Each row is a point on a tangle of strands that fork, close into loops and nearly touch. The rows are in no order.
In the rows, 128 means zero.
Two points are linked if the straight distance between their rows is under 77.9. Some points are linked to none.
q236: [110, 131, 147, 122, 139, 137, 109, 117, 187, 123, 133, 102, 124, 134, 171, 133, 155, 133, 132, 173]
q968: [146, 119, 120, 123, 132, 127, 115, 130, 86, 146, 140, 114, 110, 105, 122, 131, 138, 116, 134, 130]
q465: [130, 149, 145, 138, 146, 150, 141, 101, 113, 124, 127, 141, 137, 165, 148, 118, 95, 109, 113, 144]
q737: [123, 138, 152, 114, 114, 90, 132, 191, 138, 110, 152, 173, 117, 117, 103, 157, 136, 153, 154, 98]
q829: [133, 126, 117, 162, 161, 162, 99, 115, 107, 126, 159, 146, 152, 173, 113, 153, 138, 137, 83, 123]
q664: [119, 160, 148, 121, 131, 116, 173, 131, 136, 96, 132, 155, 121, 148, 117, 120, 111, 125, 112, 96]
q318: [131, 138, 100, 137, 118, 143, 138, 131, 89, 139, 124, 148, 145, 167, 122, 112, 130, 132, 99, 92]
q71: [116, 149, 147, 112, 110, 120, 119, 131, 179, 128, 127, 88, 114, 100, 162, 124, 142, 128, 143, 153]
q375: [121, 122, 177, 133, 155, 120, 119, 127, 164, 120, 165, 137, 120, 145, 138, 180, 164, 135, 101, 137]
q513: [100, 110, 123, 135, 113, 137, 129, 152, 110, 105, 127, 171, 149, 179, 145, 143, 119, 165, 111, 83]
q748: [112, 174, 137, 110, 84, 113, 130, 126, 161, 141, 137, 112, 111, 97, 145, 142, 134, 111, 124, 145]
q849: [139, 158, 131, 152, 167, 167, 122, 93, 118, 138, 135, 134, 164, 153, 103, 117, 100, 102, 116, 153]
q859: [124, 141, 125, 142, 139, 143, 127, 101, 171, 140, 122, 102, 145, 108, 109, 116, 124, 117, 134, 172]
q827: [137, 165, 152, 124, 174, 131, 179, 133, 135, 91, 117, 139, 125, 145, 97, 98, 113, 121, 123, 102]
q164: [119, 116, 141, 126, 146, 122, 139, 135, 133, 99, 125, 139, 139, 100, 72, 120, 98, 137, 163, 123]
q430: [133, 96, 142, 125, 111, 97, 136, 159, 144, 87, 127, 174, 113, 94, 98, 141, 80, 164, 151, 122]
q366: [138, 164, 102, 131, 130, 139, 137, 124, 101, 163, 126, 120, 160, 115, 79, 121, 129, 103, 148, 131]
q929: [140, 139, 132, 143, 141, 147, 88, 101, 119, 140, 149, 83, 103, 88, 151, 137, 108, 108, 124, 153]
q841: [136, 145, 133, 137, 115, 131, 164, 95, 144, 123, 126, 144, 100, 168, 151, 123, 122, 121, 70, 125]
q535: [136, 73, 92, 133, 105, 118, 105, 135, 107, 140, 131, 156, 134, 134, 103, 144, 149, 157, 117, 119]
q376: [149, 108, 125, 136, 158, 120, 146, 129, 132, 130, 121, 127, 120, 146, 90, 116, 159, 132, 104, 125]
q770: [148, 161, 146, 126, 139, 115, 167, 113, 133, 140, 118, 109, 95, 91, 112, 111, 98, 98, 136, 135]
q498: [113, 137, 143, 128, 149, 127, 132, 127, 125, 109, 136, 131, 143, 123, 98, 131, 110, 122, 153, 122]
q192: [135, 124, 113, 118, 100, 126, 150, 119, 106, 143, 106, 143, 137, 156, 136, 115, 136, 125, 112, 118]
q187: [138, 87, 161, 136, 175, 125, 136, 108, 128, 92, 140, 128, 104, 129, 132, 135, 111, 130, 108, 135]
q970: [140, 141, 115, 129, 132, 138, 123, 118, 164, 156, 111, 87, 133, 95, 111, 110, 152, 123, 148, 166]
q336: [114, 154, 116, 125, 138, 140, 126, 123, 102, 130, 127, 130, 164, 121, 113, 116, 106, 110, 171, 125]
q191: [98, 130, 160, 112, 132, 129, 89, 152, 133, 120, 151, 118, 127, 132, 197, 169, 134, 125, 158, 130]
q267: [123, 144, 120, 134, 122, 148, 71, 109, 156, 114, 135, 81, 155, 111, 190, 130, 111, 126, 145, 151]
q772: [148, 161, 129, 125, 99, 121, 164, 105, 137, 145, 119, 135, 95, 144, 128, 116, 130, 103, 68, 132]
q521: [105, 139, 103, 139, 113, 140, 149, 137, 98, 115, 111, 163, 137, 175, 136, 108, 105, 154, 90, 80]
q441: [131, 125, 117, 113, 90, 121, 157, 109, 134, 152, 95, 117, 119, 94, 126, 101, 123, 119, 140, 147]
q300: [140, 187, 126, 120, 144, 142, 121, 134, 149, 159, 116, 84, 131, 111, 127, 100, 155, 105, 162, 153]
q783: [136, 149, 119, 163, 162, 161, 124, 105, 108, 122, 156, 145, 151, 157, 88, 131, 117, 124, 88, 119]
q862: [131, 117, 170, 113, 166, 111, 128, 154, 115, 110, 155, 129, 92, 123, 143, 148, 144, 121, 134, 111]
q298: [121, 107, 105, 122, 101, 119, 130, 123, 156, 153, 99, 105, 138, 93, 114, 107, 152, 136, 149, 153]
q860: [127, 107, 133, 135, 124, 98, 152, 142, 144, 93, 124, 160, 116, 92, 72, 125, 77, 149, 149, 115]
q454: [136, 99, 132, 129, 99, 98, 148, 127, 156, 126, 132, 143, 99, 121, 117, 146, 142, 136, 97, 131]
q997: [99, 102, 135, 135, 122, 133, 113, 130, 116, 100, 152, 163, 145, 148, 143, 156, 110, 142, 125, 110]
q432: [116, 93, 126, 116, 124, 124, 137, 153, 125, 113, 113, 164, 139, 175, 140, 129, 155, 163, 119, 100]
q839: [142, 135, 94, 122, 101, 132, 95, 128, 139, 140, 103, 71, 157, 87, 173, 98, 126, 131, 166, 138]
q953: [123, 155, 106, 123, 97, 157, 91, 110, 159, 138, 105, 85, 163, 110, 176, 108, 115, 120, 146, 156]
q378: [143, 132, 114, 135, 126, 140, 90, 117, 95, 153, 146, 83, 106, 83, 142, 137, 126, 103, 131, 137]
q725: [164, 101, 98, 135, 135, 103, 159, 142, 109, 144, 113, 129, 93, 132, 87, 111, 154, 140, 90, 99]
q460: [124, 179, 125, 115, 156, 138, 119, 147, 144, 143, 111, 83, 159, 120, 125, 95, 150, 117, 182, 140]
q406: [155, 138, 93, 132, 106, 110, 169, 137, 123, 154, 116, 143, 103, 125, 78, 115, 140, 130, 87, 94]
q172: [147, 100, 86, 142, 114, 132, 104, 120, 99, 166, 136, 124, 139, 96, 67, 142, 147, 128, 130, 141]
q211: [136, 69, 98, 116, 93, 108, 117, 157, 103, 143, 106, 155, 148, 140, 107, 119, 160, 150, 150, 120]
q308: [124, 139, 132, 140, 138, 154, 70, 107, 124, 123, 160, 94, 131, 115, 179, 148, 99, 115, 131, 155]
q629: [136, 95, 149, 121, 111, 86, 132, 190, 143, 99, 136, 178, 119, 113, 102, 153, 120, 173, 151, 107]
q290: [132, 132, 114, 109, 116, 129, 121, 131, 131, 149, 94, 76, 145, 92, 174, 86, 141, 124, 179, 134]
q980: [87, 143, 138, 118, 139, 147, 88, 141, 121, 104, 135, 123, 159, 137, 178, 146, 118, 122, 177, 130]
q372: [106, 136, 162, 126, 156, 131, 119, 130, 168, 113, 150, 120, 134, 141, 136, 152, 154, 123, 134, 152]
q631: [133, 110, 97, 142, 124, 150, 103, 109, 81, 140, 136, 145, 149, 168, 132, 143, 141, 134, 96, 119]
q271: [149, 179, 116, 130, 158, 142, 140, 117, 114, 163, 130, 117, 152, 134, 74, 112, 154, 96, 138, 136]
q129: [111, 132, 146, 135, 130, 118, 162, 135, 148, 83, 132, 162, 107, 147, 123, 133, 94, 149, 90, 90]
q874: [121, 123, 130, 100, 127, 126, 111, 141, 106, 138, 105, 88, 116, 117, 192, 103, 134, 116, 178, 135]
q816: [115, 122, 152, 107, 123, 124, 104, 143, 121, 140, 141, 113, 111, 136, 185, 156, 157, 118, 140, 138]
q488: [103, 67, 110, 112, 113, 130, 103, 129, 128, 137, 94, 119, 156, 125, 155, 109, 144, 147, 180, 148]
q661: [112, 166, 148, 122, 99, 128, 107, 126, 173, 142, 157, 121, 116, 127, 151, 171, 153, 116, 102, 160]
q228: [150, 161, 121, 129, 103, 107, 187, 115, 132, 141, 121, 138, 95, 127, 100, 113, 118, 111, 89, 110]
q89: [129, 125, 164, 118, 152, 99, 133, 182, 133, 109, 153, 148, 106, 127, 113, 158, 148, 136, 133, 96]
q237: [148, 76, 97, 143, 132, 127, 109, 123, 88, 148, 142, 127, 119, 120, 99, 137, 153, 130, 115, 127]
q124: [135, 134, 153, 112, 154, 125, 115, 134, 103, 134, 144, 109, 101, 129, 157, 143, 149, 109, 132, 130]
q248: [90, 110, 131, 130, 137, 144, 96, 124, 117, 103, 128, 133, 161, 145, 154, 143, 113, 135, 159, 138]
q691: [128, 91, 127, 128, 149, 119, 149, 144, 135, 117, 112, 151, 131, 158, 102, 118, 161, 156, 112, 110]
q764: [147, 145, 148, 123, 168, 124, 176, 117, 122, 124, 113, 116, 110, 121, 111, 99, 111, 98, 133, 127]
q835: [129, 152, 142, 137, 110, 134, 147, 103, 120, 116, 135, 147, 118, 169, 167, 132, 97, 117, 85, 125]
q149: [119, 56, 112, 110, 95, 109, 118, 140, 118, 144, 96, 141, 137, 123, 140, 116, 154, 152, 161, 142]
q269: [116, 92, 139, 136, 129, 119, 155, 154, 147, 83, 117, 172, 101, 147, 137, 134, 90, 167, 100, 80]
q60: [131, 133, 118, 140, 108, 143, 142, 82, 137, 149, 115, 116, 128, 109, 117, 117, 102, 107, 115, 160]
q145: [141, 101, 95, 152, 98, 136, 119, 98, 76, 136, 136, 151, 125, 121, 122, 138, 83, 127, 94, 107]

How many points has the smallest loop of links through each point below? Write - if it is on no loop.
q228 -> 17
q60 -> 5
q211 -> -
q236 -> -

A tip is a point with one link. Name the tips that can be reached along the links from each point below, in the order of the rows.
q953 -> q192, q172, q271, q874, q488
q71 -> q375, q661
q859 -> q460
q664 -> q770, q269

A fork is a point with three links, a tip a point with one. Leave the first point through the second and follow the links. Name the first fork or tip that comes.
q829 / q783 -> q513
q661 / q748 -> q375
q629 / q430 -> q271
q841 / q835 -> q318
q997 / q248 -> q124
q375 / q372 -> q661
q929 / q308 -> q874
q839 / q953 -> q968
q269 / q129 -> q770
q770 / q764 -> q269

Name the points in between on the shortest way along the links from the first point to the second, in order.
q862 / q271 -> q89, q737, q629, q430, q860, q164, q498, q336, q366
q430 / q839 -> q629, q737, q89, q862, q124, q968, q378, q929, q308, q267, q953
q406 / q211 -> q725, q376, q691, q432, q513, q997, q248, q980, q191, q816, q124, q968, q237, q535
q465 / q248 -> q849, q783, q829, q631, q318, q521, q513, q997
